Each row is a point on a landscape with many valleys, with its height.
From any point a ball rolls to the lowest of the 2 points nearest to it. It stops when none of these is lower. Distance is the straight distance between rows; heights are no part of it.
lub h=325: [ -3   0  -8  -3 -28  10  -7  -4  -2   1   1 -24  -5  27  -3 -24   4 -17
 -17   0  19 -24   5 -23  31  -6 -14  20   8  -1  -7 -27   2   6 -38 -21
   3  35]
foviz h=266: [ 42  36 -17  53  12 -12   1   5 -18  24  47   1  43   2  23  13   8  -3
   4 -30   1  11 -34  32 -27   2  -2   4  -4   6  29  19 -20 -10  32  12
 -11 -31]
mup h=455: [ 17  12  -1   3  10  -7 -24  21 -21  -1   6  15 -10 -31  18   4 -28   6
  24 -11   2  -7 -10  33 -22 -13  16   1  -7  17  11  17 -28 -21   0  37
   5 -16]
keka h=284: [ 20  33  11  31  27  -5  30 -10   5  15   3   0  34   9   4 -12  25  27
 -21   2  -7  13  -1   3 -18  -1 -21  18 -15 -24   8   1 -10  10  -5 -16
   3   2]
Derir h=280: [-22 -15 -13 -27 -18   4 -15  -9  -9  10  23 -15  -6   4  -3  18 -11 -32
 -34  -1  25 -12  -1  22  30  -5  -5 -21  -1  -2  -9  -6  18  34 -11 -16
 -12  17]
suga h=432: [-42 -76  -7 -30 -18 -11   5  -1  21 -27   6  25 -13 -40  11  22 -19 -26
 -12  -4  -7   7  -1  24  13  20  34 -41  16   7 -20   8  43   6  18  12
  -3 -19]
tes h=306: [  9 -30 -10 -19 -38  29 -17   1  -8   0 -27 -29 -29  32 -23   6  12  -4
   6   4  17 -21 -16 -48  29  -4 -19   7   8  25 -15 -37  -9   5 -32 -20
 -20  30]
Repop h=523: [-40 -24  -7 -34 -27   7   1 -21  10   2 -12   5 -11 -12   8  -4 -25 -24
  -2 -14  -7 -17   5   8  13   8  16 -39  18   1 -19   4  64   3   6 -16
 -16  24]
Boto h=278: [-12  -4 -11  -5 -36  12 -17 -15  -8  16  20 -27  -9  28 -14 -15   2 -30
 -29 -14  31 -25   8 -13  37   2 -15   4  10  -3  -4 -32  24  19 -30 -29
  -8  42]
Merit h=391: [-18  -6   8 -14  -9  -9 -21   3  20  -2  30  16   6 -29   9 -11 -45 -29
  -3 -25   3 -11   8  -4  -6  -5  43  -6  24  28  21 -17 -17 -45 -14  33
 -16  13]
petel h=241: [ -5  34   5  17  14  -3   7  -9   6   6 -25  -2  -6 -27   3 -20 -15   5
  20  16 -13  -5  -1   2 -32  -5  19   0  -3   0  -5  12  13 -18   5  10
  16   2]
geza h=382: [ 10  34  -1  52   0 -24 -18   3   1   5  52  -5  26 -19  29 -17 -10 -35
  13 -23   3   0 -16   5 -19  -6  20  15  10  17  41  -8 -24 -34   5  34
  -2   7]
Mez h=299: [ 21  28  10  27  -8 -11 -35  22  -9  14  26  -6  12  24  21 -35 -10  -4
  21 -29  21   7  24  11   8 -12 -18  46   6   5  45   6 -39 -21  -1  18
  14  20]
suko h=630: [-26 -55   6 -26   7   5   6   5 -16 -21 -33  15 -42 -23 -15  10   4   3
  14  31  -1  -1   3  15   2  16  -3 -39  -5   4 -43  11  60  22   3  -7
  15 -22]
Pese h=207: [-18  30  -9  -8 -29  -2  -6 -15  30  15   5 -10   7  38   7 -19  -9 -24
  -8 -10  17 -10  29 -16  15   8  10  20   2  -8  15   2   5 -21   6 -20
  13  35]
domon h=268: [  7  17  -1  -1  18  -8  10   4 -18  -3   1   3  14 -15   5   4  -1   7
 -29  19  -5   0  -7  23   3 -17 -11   4  -8 -12  -7   1 -10   7 -12  12
   5  -6]
Butom h=475: [-34 -12  -7   7  12 -28  23 -20 -14  -1  19  25  12 -29 -10  37  20 -14
 -38  22 -23  24   8  29  15   5   8 -22  -6 -18 -33  18  34  16   6  11
   4 -41]
Kinaf h=499: [ -8  15  33   5   5  27  20 -22  -5   1 -10 -17   8   2 -11   8  53  14
  31  38 -26  20 -19 -55   4  -1 -41  -9 -10  -9   6 -24  14  36 -22 -32
  -6   3]
Dulam h=353: [ -2  36  13  55  -3 -32 -18   0  14  -2  36 -13  12  -3  22 -32  -8 -31
  19 -21  -2  -6  11  -3 -12 -12  23  34  10  -2  31  -6  -7 -34   3  32
   2  22]
mal h=430: [ -7  23  -5 -20 -14  17  10 -11  21   3 -22 -13 -10  27  -5 -16   2   2
  14  17   4 -12   9 -30   2   2  -5   3  -7  -4  -4   5   3  -2 -15 -32
  17  20]
Nel h=390: [ 31  35 -12  45  -1  -2 -18  22 -16   7  26  -7  16  -2  30 -11 -14 -13
  16 -22  10 -13 -24  17 -27 -13  15  17   1  15  31   0 -31 -29  -2  22
   4  -8]
poz h=514: [ 26  19  16  11  19  14  10  12 -17  -9 -33 -12   5  -8  -2  -5   9  30
  13  23 -12  11 -14 -13 -20 -16 -13  15  -5  -2   8   3 -35   4  -6   4
   6  -9]
tarus h=425: [  6  14  -7  13 -25   5  -3   2  18  -1  -7 -20   7  56   5 -28  21   1
   2   4  15   0  20 -52  13   1  -8  50  -4 -21  12  -8 -18 -15 -16 -26
  27  23]
gitun h=419: [  4 -16  10 -43  -6  30  -1   3  -5 -21 -37 -19 -29   4 -15   7   3  16
  25  25  -1   1 -13 -27   1  -4 -26 -10  -3  15  -2  -3 -12  13 -12  -7
   0  10]
pek h=766: [ 21 -25 -15 -40   7  11 -10  33  -1 -21 -17  14 -32  -1   0  16 -19  27
  14   3   6 -13  -5  23   0  -6   3  -4 -19  20  -4  25 -34   4   5  16
  13 -19]
fudo h=414: [ 18  -1  -7  19  13   1  11   7 -19   1   7 -18  29  29  -1   1  44   3
 -48   4  22   5 -21  -1  26  -6 -38  13  -2 -17   1 -39  -9  44 -29 -24
   6  25]
gupu h=470: [ 25  11  -2  15  25  -1  -5  30 -33  -8 -17  13  -2 -37   9   7 -11  23
   7   4  -1 -10 -21  24 -32 -19  19   1  -7   8 -10   3 -26 -16  -4  30
   2 -31]
Refo h=342: [ 33  36  10  24  11 -14 -18  16 -21  18  23  -5  22   5  24 -17  -2   6
  28 -22   7  19   3  30 -10 -13 -24  27  -2   5  39  24 -32  -4  14  13
   8   4]
teba h=476: [ -3   9  23  20   0  35  22  -9   7  -4  -6 -20  18  23  -4   1  54  10
  26  30 -33  14 -24 -64  17  -6 -32  15  -7 -14  11 -41   5  28 -30 -35
  -3  10]
Poko h=429: [-10 -14  14  -3  22   2  21  -3 -33  -8 -29   8 -21 -12 -28  32  41  27
   2  46 -18  27  -3 -16  -3   3 -32 -31 -14 -12 -32  12  14  38   0  -5
   7 -42]
giz h=351: [  5  -4 -13  -9  16 -10  14  11 -13 -17  -3  12 -12  -7  -6  38  13  20
 -12  23 -12  14   6  35   4  -8   0 -14 -22 -12 -25  29  -4  21   6  15
  15 -44]
Gupe h=155: [  5  38   3  36  34  -1  25 -16  -6  27 -16  17   8 -17 -13   6  15  37
   8  21 -18  17   1  -7 -53   9   0 -10  -9 -15  -8  26   5   3  22  -8
   2 -39]
nogo h=242: [ 21  19   6  -1 -13  -1 -31  15 -10   4  -1  -8  -1  30  13 -30 -13   7
  18 -15  19   2  27  -6   7  -9 -27  39   8   4  30  10 -46 -15  -7  10
  10  24]
rezu h=704: [ -3 -45   2 -43 -22  33  -6  -4   5   1 -40 -25 -44  13 -31  -2  -6   1
  24 -26   8 -29   1 -21   6  16 -13 -35   4  25 -25 -20  39  17   3 -35
 -31  14]
mibe h=646: [-14 -31 -13 -50 -22  10 -14   6  25   4   5  14  -2  17   1   4 -49 -28
 -23 -37   8 -27  19   9  10  13  21 -18  10  25   3 -27  -6 -28  -1  14
 -28   6]
kifi h=487: [ 36  16   7  19  25   6   0  33 -37  -9 -27   2   2 -22   4   1  -2  33
  11   8  -5   2 -20   8 -32 -20  -4  10  -6   6   3  10 -43  -3  -6  21
  -1 -25]
taf h=421: [ -3 -23   4 -18 -17  45  -8  -2  -9  -2 -22 -29 -30   6 -25  41  31   0
  39  28  -1   4 -48 -51  27  -5 -18 -15  -3  20  -5 -38   9  28 -16 -31
  -7  20]
fuzem h=267: [-10  33   9  20  11 -17  22 -25  18  10  26   0  38   1  10 -25  14 -12
 -30  -1  -8   3   6  10   7  -2  -6  18  -3 -23   7 -15  24   5  -4  -7
  11  26]
Kap h=610: [-25 -46  -4 -54 -19   2  -3  -3  34  -6  -6  14   2   1   6  -1 -46 -25
  -4 -52  -6 -20  19  10  -4  18  23 -32  23  22  -4 -22  28 -21  21  10
 -38   9]
Rad h=591: [-16 -47  -3 -10  11 -19   1  15  -7 -27  -9  40 -25 -45   1  19 -10  -2
   2  17  -9   8   5  41 -12  12  33 -12  -7  10 -29  13  22  -7  14  37
  23 -44]
nazu h=483: [-31 -37  -4 -21 -22  18  -9 -11  -9   9 -14  -8 -30 -13  -9   5 -11 -15
   1 -15   5 -26 -12   9  20  11   7 -49   8   6 -37  -2  69  22  -3 -30
 -14  18]
Rapu h=660: [ -5   0  -1 -27 -30   3  -9   0  34   5 -29  -6 -19  43 -13 -24 -34 -11
  19 -32   3 -29  47 -17  -1  11  14   0  18  16  -4 -13   9 -36  12   3
 -20  20]
zasil h=129: [ 18  -4   1 -22 -20   8 -23  12 -16 -13 -16 -15 -10  31   1 -16  -4   7
   3   2  16  -3  15 -18  14 -10 -30  31   9  11  13 -11 -46  -4 -29  -1
  -6  25]
ziku h=164: [ 19  24   4  32  24  -4  20  10  -3   5  39   2  52   2   9 -17   8   2
 -49  -9   9   8  -8  20   2  -3  -5  32  -3 -20  23 -31 -17   3  -8  13
   6   5]
folas h=442: [-24 -15   0 -12 -17  28  -7 -12 -14  12 -21 -20 -33 -10 -20   2  11  -4
  22  -2  -4 -27 -16 -21  23   6  -5 -44   1  13 -31  -4  54  25 -12 -56
  -2  22]
siza h=407: [-19   5   0   0  11  -8   5 -21 -23   5   2  -3   3 -18  -2  13  18 -10
 -26  19  -5   0  -5  20  23  -7 -21 -26  -8 -15 -27   0  40  33 -12 -20
   3   5]
Bopir h=515: [-24 -25  -7 -12   8 -24   7   0   2 -15  37  19  17 -60   6  25 -15 -24
 -24   7 -14  15  -9  19   9   1  38 -29   4  10   1  11 -16  -9  12  31
   8 -35]
dega h=543: [ 16   4 -14  33  14 -20   0  15 -31  -2  38  25  20 -45   0  39   6  10
 -15 -10 -14  14 -10  36 -15  -8  26  -3  -8   5  -6  19 -22  -6  27  43
 -12 -68]
peke h=531: [ 24   8  15  19  39  -3  34  -1 -13   4  -9  15  23  16 -16  25  58  51
 -31  15  -7  29 -15 -12  -4   6 -38  -2 -12 -31  -7   9 -11  35  -5 -27
 -29 -19]
zap h=503: [-18   7  12  -2 -41  -4  -2 -11  24  -6  -8 -27 -17  53 -21 -43   9 -14
  26  -2   3 -24  49 -56  20   0   3  22  12 -14  -5   0  16 -16  -4 -19
  -9  30]
tadug h=313: [ 33  37  -7  42   5   9   7  14   4   7  -8 -23  17  24  12 -22   4  14
   6  -4   8   0 -13 -18 -23  -9   7  40  -7 -10  21   4 -38 -14  -8 -16
  19   1]
sapid h=208: [ 33  42   3  57  28  -1  14 -10 -13  26   7   3  20  -2   1   8  17  38
   7  -1  -6  14 -11   9 -53   7  -8  -1  -9 -14   8  32  -9  -1  27  -7
 -18 -35]
Zop h=427: [  5 -13   3  19 -25  17   9  -3  -1 -20  -4 -29   5  45  -5 -21  36   1
  12  11 -10  -1 -12 -71  31  -9 -20  46   3 -15   4 -34  -6   9 -42 -32
   7  26]
nokik h=486: [-21  14  10 -22 -24  11   1 -16  26   1 -25 -20 -21  26 -10 -33  -5  -6
  26   3   0 -20  36 -32   5   5   4  -5  12  -1  -5  10  31  -5  -1 -21
  -4  35]
kala h=723: [ -3 -19  -5 -37 -39  37  -6 -15  11  12 -33 -30 -38  32 -32   1   7  -6
  28 -18   6 -23   4 -47  12  20 -13 -25   4  22 -12 -22  24  15  -5 -45
 -21  24]
kuzig h=399: [  8 -21 -10  21 -36   5 -10 -16  -5 -11   8 -36  -3  54  -8 -27  39  -8
   2  -4  17  -2   9 -60  36   3 -32  48   6 -18   1 -36   0  11 -37 -30
  10  33]
zular h=566: [-35 -38  -1 -41 -14   3  -1 -10  28  -9 -27  21 -10 -18   6 -14 -40 -11
  10 -24  -9 -12  14   9 -12  18  25 -29  25   9 -12   0  59 -17  23   5
 -24  16]
Tor h=463: [-26 -61 -18 -33 -12  -3  12  -3  41 -20  -3  30 -20 -24   4  21 -21 -11
  -1  -4 -12  -3   0  26  -1  19  38 -32  -1   0 -19  20  47   0  27  -3
  11 -18]
kugev h=368: [ 22  29  -8  -4   8  -9 -13  10 -12  21  24   3  16   6  19   3 -14   3
  14 -15   9  17   0  37  -3  -9 -13  16  -7   1  33  35 -35  -2  18   8
  20  -6]
zomil h=703: [  4   5  -1 -14 -28  -1 -40  13   8  13  11  12  -8  32   2 -23 -38 -14
   5 -33  19 -18  46 -10  10  -3   7  23  16  16  19 -19 -36 -42 -12  26
 -13  16]
Bimas h=296: [ -7  18   7  21   2  -7 -12   2  23  -5 -17  -5 -20 -24   8 -30 -31  -4
  36  -2  -3 -19   3  -4 -30  -8  38   5  12  14   3   0  14 -42  -3  26
   3  15]
luzut h=330: [  0  27   6  24  28   1  34 -14  -4  13  -1  10  24   3  -3   1  33  23
 -32  17 -14  -4 -13  -2   5  -6 -26  -5 -12 -24 -18 -10  18  19 -15 -28
  -3  -2]
kegi h=434: [ -4  25 -10  33  16 -37   1 -26   8  17  36   3  31 -45  17   5  -3 -27
   2 -10 -15  20 -21  14 -17   3  21 -13   7  10  22  19 -13 -20  35  21
   5 -13]
zudu h=546: [ -2   2 -21  -9   4  -5  -7  -5  40   4  -9  13 -24 -10   5   6 -38 -10
  30  -8  -3  -9 -11  17 -31  16  39 -19  -4  13   8  30  15 -30  40   7
  26  -1]
vemo h=508: [-15 -12 -10  34  12 -32  16 -13 -22   3  17  39   7 -33 -21  41  16   9
 -16   6 -27  36  14  29 -15  15  24   6  -3  -2 -32  30   7  -5  31  36
  -1 -74]
det h=474: [ 14   6  15 -11   3  24  13   5  -5 -17 -34 -20  -7   3  -3   0  11  21
  18  35  -8  10 -14 -35   0 -14 -25  14   2   2   7  -9 -29   7 -22  -4
   5   7]
moso h=464: [-12   7  -4   6  13 -30   4 -10   9   8  58   0  40 -48  11   4 -16 -32
 -17  -6 -10  22 -13   4   2   3  22 -16   8  12  35   6 -33 -13  19  15
   8  -5]
Tof h=291: [ -8  48  -9   6  -6 -11   6 -18  33  23   7  -3  16  21  15  -3  -3 -16
   2  -2   9   4  10   5  -6   4  17  10 -10 -12  20  16  -2 -16  17 -19
  29  23]
gof h=564: [ -7 -23 -11  -7  13  -8  -8  -3  26  -9 -16  25 -29 -38   4   3 -32  -1
  36   2  -8   4  -6  26 -40  21  36 -17  -1  13  -2  23  25 -23  38  16
  21 -18]
Zaz h=684: [ -7 -10 -24 -43 -21   9 -17   6   7   9  22   6  -3  22  11  18 -32 -23
 -30  -7  24  -8  10  24  22   7   2   1  -8  11  11   5 -25  -3   4   6
   2   1]
Pasis h=361: [-30  31   8  11  -3 -21  -2 -29  25   4   3   3  17 -24  12 -25  -9 -26
   4   6 -15   6  13   5  -2  -4  26   4  19 -10   9   8  30 -17  15   6
   7  33]
lar h=238: [ 35  41  -8  50  21  -7  10  -4 -13  18  13   0  27  -7  13   2   6  18
  -3 -11  -4   7 -20  23 -37  -2   1  10 -10  -9  14  18 -15 -10  20   6
 -10 -26]
Sito h=447: [ 21  -1 -13  18  26  -1  20  21 -22   0  -2  -7  20  25  -8  23  45   9
 -51  15  11   9 -38   1  27 -18 -27  -2 -10 -22 -14 -22 -18  47 -18 -21
  -9   4]
bokoz h=360: [ 28  36 -14  41  -8   5 -11  20  -2   9   1 -19   4  18  19 -15 -16  -3
  15 -12  14 -13 -13  -2 -24  -9  17  30  -3   6  22   2 -35 -32  -4   5
  16   3]
bag h=513: [ 36  16 -11  14  29  -8  10  28 -32   0   6   7  22   3  -2  26  17  34
 -22   3  -2  14 -14  32  -5 -17  -8  10 -11 -16  -4  21 -40  16  10  11
  -9 -39]
viba h=393: [ -3  -6   1   4  25 -10  20   2 -31  -9 -16  10 -14  -7 -17  36  37  26
 -17  34 -10  23   7  10   0  -3 -27 -18 -20 -21 -34  26   8  35   1   1
  -5 -43]
sesi h=716: [  7   8   1 -16 -17  -3 -40  13  10  14  14  18 -12  11  11 -10 -47 -13
  18 -38  16 -13  25  11   4  -7  11  11  10  29  25   2 -33 -36   2  28
  -8  15]
zogef h=530: [ 37  15  -7  42  22 -11   0  23 -41   7  20  18  23 -18  -5  32  12  39
 -15  -8  -7  14 -12  35 -24  -8   3   8  -8  -9  -9  32 -23   5  29  26
 -23 -65]
Peman h=493: [-15  -3  -2  18  22 -28  22 -12 -21   4  15  36  14 -29 -16  35  21  11
 -41  18 -22  27   9  30  -1   3   7  -5 -10 -15 -31  21  15  10  13  24
  -7 -52]
riduv h=555: [ 36   3  17  31  39 -10  30  10 -24   3   1  21  25   5 -17  16  42  58
 -46   3   2  26 -10   9 -12   6 -29  11  -1 -33  -8  21 -16  23   8  -3
 -39 -26]
ren h=491: [-16  -7  -7  -5  10 -12   4   5   7  -2  52  10  28 -46   9  18 -23 -25
 -28   4  -5   7 -18   8   6  -3  37 -16   1  14  21  -3 -30 -15   7  22
   7 -15]
bab h=431: [ -7   2   7  -5   4 -14 -30   5  -3  -4  24  21   1 -48  22  -1 -35 -18
  15 -20  -2  -1  -3  20 -15  -7  30  -9  12  28  19   7 -20 -32   1  40
  -5   1]
vimob h=473: [-10 -23  27 -43   7  37   2  -7  -6 -16 -36 -12 -32 -22 -23  10  19  14
  39  44 -11  15 -10 -37 -12   9 -29 -27   1   6  -8  -4  13  22  -4  -1
  11  -9]
Zedo h=199: [  0  32   2  37  30  -2  15 -12  -6  16 -20  13  -4 -34  -8  -6  -4  15
  16  20 -16   7  -5   5 -46   5  12  -8  -8  -7 -10  14  12 -11  20  10
  11 -30]
dib h=496: [-19 -14 -12 -36  -9  -3   4 -11  21  -6  -2  15 -13 -15   6  17 -26 -10
  -3   6  -8  -4   1  25   1   9  24 -24  -4   0 -11  24  24   0  13   1
  14  -6]
sab h=362: [  8 -20 -13   8 -37   5 -18   2  -9  -9   7 -21  -7  44  -8 -30   8 -10
 -22  -1  19 -22  12 -39  34 -10 -19  37  17  -8  -4 -41 -11   0 -51 -11
  -2  32]
bivu h=729: [ -2  -7  -1 -32  -9  -3 -34   9  17  12   3  24 -17   4  11  -2 -51 -13
  30 -46   6  -9  18  20  -4   6  16  -9   8  36  24  15 -20 -31  22  30
 -14   3]
keruv h=532: [ -6 -16 -12  14  16 -26   8  10 -16 -10  36  27  17 -58  -1  33   0  -9
 -17   2 -17  17 -14  26  -7  -3  41 -14  -3   9  -9  12 -16 -11  21  43
   5 -59]
Gev h=570: [ 20   9  15  39  36 -18  24   4 -28   8  14  32  28 -15 -13  13  28  49
 -57   1   2  16  -9  23 -12   2 -15  16  -1 -31 -13  15  -4  12  16  19
 -35 -32]
dugos h=444: [-29   0  -2  -9   7 -17  13 -28 -15   2   1  14   3 -26   2  21  13 -11
 -18  23 -15  16   7  28   9   1  -5 -24  -4 -20 -28  18  37  26   1  -6
   6 -17]
nik h=685: [ -1  -2  11  -8 -39 -11 -25   5  23   6  -7  -4 -14  48  -9 -34 -30 -14
  19 -32   9 -27  63 -22   8  -4  18  18  21   8   0 -17 -13 -46  -3  18
 -21  15]
teza h=347: [  0  14  -6 -18   5 -17  -9  -5   0   9  33   8  16 -11  17  15 -16 -12
  -3  -5  -3  17   4  40   6  -5   0   0  -6   0  21  32 -22  -2  20  12
  13  -7]
Nidag h=200: [-20  -8 -18 -32 -35  16 -12 -18   3  19   4 -19 -14  24  -8   4 -12 -32
 -22 -17  23 -25   3  -1  25   8  -4 -22   3   4 -13 -10  32  17  -9 -36
 -16  26]
sifan h=323: [ 18   6  12  20   5  -3   9  -6   1 -13   9 -23  29  42  12 -34  36   9
 -14 -10  13  13  14 -14  14   2 -35  44  -6 -22  13 -25 -11  20 -23 -13
  20  34]
ges h=775: [ 21  -9 -13 -34   2  12 -20  35 -13  -8 -14   6 -19  14   3   9 -23  19
   6  -1  18 -13 -10  13   2 -11  -6  10  -7  19   5   9 -51  -7 -10  16
   7  -3]
pesag h=235: [ 15  46  15  43  20 -15  17 -10  17   8   8 -12  30  21  13 -31  24  11
   6  -9   2  17  13   0 -19   1 -14  30 -14 -23  20   5  -7   3  10  -9
  15  20]
vokop h=341: [-29 -38  -3 -40 -15   2 -19   3 -13  -7  27  -3 -14 -17   4  26 -23 -31
 -30  -2  17  -7   5  29  28  -3   6 -33   2   9  -6  -5  10  26  -7  13
 -22   3]
Duli h=456: [ -2 -17   5  -9  13  37  12  10 -15  -8 -24 -13 -24  -2 -20  49  41  13
  21  44 -16  12 -55 -43  21 -13 -21 -30 -13   6 -17 -26  11  31 -13 -22
  -1  -9]
zofo h=472: [-12 -38  16 -27  11  17   5  -3 -25 -19 -32  -5 -40 -19 -28  29  29  13
  29  47  -7  20  -8 -21  -3   8 -31 -41 -10   0 -26   5  20  39   1  -5
  12 -26]
gano h=744: [  4 -32   1 -52  -3   2 -22   9  27  -5 -17  25 -27   6   6  -1 -48   4
  29 -37  -3 -15  26  29 -15  16   6 -15   1  26   6  14   0 -12  32  18
 -14  -2]
bevu h=243: [ 23  22 -11  40  17 -18   2   7 -21  13  68   6  51 -32  13  19  -3 -10
 -18 -21  -3  13 -34  25 -14  -3  14  -1  -1  11  30   4 -36 -10  26  26
 -10 -35]
gukub h=650: [-20 -83   5 -21  -2  14   0  16  -7 -22 -29  10 -55 -22 -21  13   7   5
  18   9   8 -12   0  12   5  24  -3 -43  -3   4 -47   7  75  29  17 -24
   8 -20]
relep h=309: [  1   5  -8  -8  13 -14   7  -1 -11   0  13  11   7 -25  11  22 -11   2
 -15  10  -7  11  -1  38  -2  -7   8  -4 -11  -8  -6  24 -13   3   8  21
  13 -24]
Bif h=373: [  9  32  -1   9  -5  10   8   2  14   3 -14 -17   5  29   5 -22   8   7
  10   9   7   0   5 -27  -7  -5  -4  30  -7 -11  15   3 -24 -12 -11 -23
  27  17]
sedeb h=281: [ 20  21  17  42  14 -16  13  -1  18  -3  13 -17  34  46  14 -43  36  13
  -5 -25  11  20  19  -5  -1   9 -23  52 -12 -28  23 -12 -12   4   0  -8
  29  26]
tas h=352: [ -2  22  16  24 -14 -16 -17   4  17  -9  -5 -17 -18   9   5 -42 -24  -8
  31  -7  -1 -21  28 -17 -11 -19  26  27  14   1   4   3  -4 -35 -10  21
   1  23]
mekag h=579: [ -1 -24 -15  11  10 -21  -1   1  -4 -10   0  29 -18 -50   0  21 -18  -1
  26   5 -16  15  -2  40 -33  15  37 -12  -7  10 -13  28  14 -18  32  31
  23 -48]
pobo h=477: [ 25   1  20  31  15  13  34  -2  10  -4 -12  -9  41  44   4 -10  59  30
  -7  -1 -11  26 -18 -39   4  11 -30  36 -14 -23  16 -32 -14  30 -23 -36
  -4  13]
Pem h=484: [ 31   0 -12   7  31  -2  22  35 -32 -11 -12   5  17  21  -5  31  36  29
 -37  20   2  15 -28   5  12 -21 -16   1  -8 -18 -12   4 -44  35  -4  -3
 -16 -23]
Nele h=113: [ 26  29   3  56  15  -6   4  13   3   5  48  -9  46  10  18 -32   4  -3
 -25 -30  10  10 -10  15 -12  -1   6  44   0 -12  38 -26 -26 -14  -2  17
   8   3]
vufen h=370: [ 11  -2  -7   7  -4   1  -5  -5 -12  -2  22 -25  22  38   8 -17  28  -5
 -36  -4  31  10   8   0  25   4 -41  29  -1 -18  15 -32  -6  29 -29 -17
  18  36]
sor h=336: [-20  -1   6 -13 -25  -7 -12   1  22   0  29   2   6   0   4 -26 -42 -31
 -14 -15   5 -24  21 -11  15  -5  32   8  28  12  13 -29   0 -36 -24  20
 -17  26]
tuvu h=81: [-24   8 -15 -35 -35   6  -7 -22  22  18   5  -9  -1  30   3  -4 -17 -34
 -18 -11  17 -14  25  -2  19  13   3  -6   7   1   4   1  16  -2   2 -21
  -7  31]
Gepu h=524: [ -6   6 -12 -29  -7   1  -3  -7  29   3  -9   9 -16  -4   2   0 -37  -4
  12  -4   1 -12   4  17  -9   7  24 -10  -3  10   6  20   5 -20  17   0
  16   7]
rizas h=221: [  9  28   1  10  10  -5   4   7 -10   4  16  -3  24 -10  11 -11  -9  -2
 -22   1   2  -2  -5  18  -1 -14  -1  22   2  -9  14  -9 -18  -6 -15  10
   9   7]
zil h=454: [ 12   6  12  21  -1  23  24  -6   5 -10 -11 -21  26  36   1 -10  48  15
   5  17 -15  15 -19 -56  16  -4 -27  37 -12 -17  11 -34  -8  19 -33 -40
   6  17]
Mibop h=228: [ 15 -23 -10 -28 -30  18 -23   5 -11 -10 -28 -22 -22  39  -9   2  -2   2
   0   5  22 -11   2 -33  20  -3 -28  21  10  19   0 -24 -38   1 -29  -5
 -14  25]
riman h=389: [-30 -61  -5 -42 -21   1  -9   4  11 -19  14   8 -23 -22   7  29 -22 -28
 -21 -14   9  -8   7  36  24   6  17 -44   3  10 -20   5  30  24   8  15
 -18 -10]
Domu h=369: [-10  14   3  16  11   5  18 -16 -18  10  -5  -4   7  -6  -7   8  35   6
 -17  21 -12 -10 -18  -8  25  -8 -26 -22 -13 -15 -26 -13  32  33 -25 -41
   4   8]
Kosag h=529: [ -7  21  26   2  12  13  21 -24  -5   2 -22 -11   4  -9  -9  -9  39  17
  19  37 -20  18   4 -38  -6   2 -35 -10  -4 -13  -2  -4  16  28 -12 -28
   4   3]
vakav h=678: [-14 -74   5 -37  -5  29  -4   8   3 -12 -36  -7 -51 -11 -25   1  -3  11
  21 -15   8 -25  -4  -3  -3  20 -13 -45   4  16 -37  -8  65  25  16 -28
 -23  -1]
zuzu h=505: [ 28   6  28  27  29   9  41  -7  -1   4 -12   5  32  22  -5   6  60  46
 -20   9  -9  27 -22 -25  -1   6 -37  14  -9 -26   6 -12 -14  38 -12 -31
 -24  -3]
novez h=596: [-27 -31   3 -27   2  -2  -9  -1  37 -11 -35  23 -21 -27   2 -24 -41  -3
  28 -15  -4  -9   9   8 -28  21  38 -17  23   8 -10   3  54 -34  27   8
  -7  13]
Guv h=669: [ -9 -16 -18 -45 -25  12 -27   6   7  12  15  10  -5  26   2   7 -41 -27
 -28 -19  22 -15  25   8  20   8  -1  -6   5  20  11 -18 -25 -14  -5  13
 -19  10]
zugog h=374: [  6 -29  -2 -42 -14  39  -4   4   2 -14 -35 -20 -35  19 -23  20   8   8
  26  22   6  -8 -28 -42  13  -1 -19 -10   0  27 -10 -23  -3  10 -15 -20
  -7  16]
lun h=406: [-18  27   6  25   7 -31 -10 -29  11   8   8   4  18 -42  19 -12 -10 -27
  16  -1 -15  21   2  14 -16  -1  22  -4  16   4  17  19   5 -21  32  23
   5  11]
nutet h=274: [ -5  14   3  -8  -9  -4  -9   2   0  -1  18  -1  10  -3   9 -18 -24 -19
 -24   1   7 -16   8  10  12 -12   8  15  11  -2  13 -18 -10 -14 -28  12
  -1  25]
nimu h=605: [-24 -58   1 -26   7 -10   1  18 -13 -29 -18  29 -31 -34   3  13  -7  -5
  -2  21   2   0   6  38   4   8  16 -23  -1   5 -37   9  40   5   4  25
  11 -31]
vato h=468: [ -7  13   6  11 -34  -7  -7  -5  25  -3  -6 -20 -11  58 -10 -39  10  -5
  19  -5  14 -12  43 -55  19  -2   0  45   6 -20   7   3  -9 -21  -3 -12
  13  26]
Musof h=310: [ -8  33  12  31 -17 -23 -20  -3  25   4  15 -14  -4  15   8 -29 -18 -22
  21 -13   5 -12  26  -8   0 -11  23  32  11  -1  20   6  -2 -33   8  15
   6  32]
rovag h=567: [ -3  23  18 -16  11   3   8 -20  -6   0 -24  -6  -4  -9  -2  -5  10  17
  21  29 -10  14  15  -9 -17   2 -23 -13  -5 -10   1  21   5  17   3 -14
  15   4]
moda h=756: [ 16 -25  -3 -39   7  11 -22  21  12  -8 -17  19 -40  -1   0   3 -39  19
  37 -16   4 -14   7  25 -20   9   4  -7 -11  22   7  27 -18 -11  17  17
   6 -13]
nibin h=629: [-12 -11   7 -26  -7   0 -10   3  44  -2 -33   4 -28   6  -6 -29 -44   3
  29 -26  -5 -28  27  -5 -20  11  32  -8  23  21  -3  -8  29 -44  12  12
 -18  20]
Nekig h=485: [ 10  -4  -4  -9  23  24  29  16 -13 -13 -35  -2  -6   5 -17  38  32  24
   1  43 -13  11 -38 -28   5 -14 -17 -20 -16  -4 -19  -6 -14  22 -12 -15
   3 -20]
dogin h=408: [-18  -6  -2   5  -1  14  -1  -6 -21  14 -13 -15 -19 -12 -18  23  28  -1
   3  12  -4 -18 -28 -12  34  -4 -10 -46 -12  -1 -36  -7  43  37 -16 -57
   9   9]
megon h=315: [-28  24   6   6   3 -13  14 -24  16   7  13   4  29 -27  12 -20  -7 -23
 -23   9 -18  -1  -1   5   9  -5  18  -1   9 -11   0  -8  28 -10  -7   1
   8  18]

Where does a ball stop that starts at each point below?
Nekig: rizas
Gepu: tuvu
vakav: tuvu
Zop: tuvu
zofo: rizas
mup: rizas
zogef: pesag
Repop: pesag
vemo: pesag

Call two points neighbours if one is among the 2 nearest of the other. Go from one point of each pair to the other, from neighbour to neighbour, staying as low as possible. Name the highest point that can't be avoided.
tuvu, Musof: Nel
zasil, Nele: kugev
tuvu, tadug: Bif
bevu, Gupe: foviz
Musof, Gupe: tas
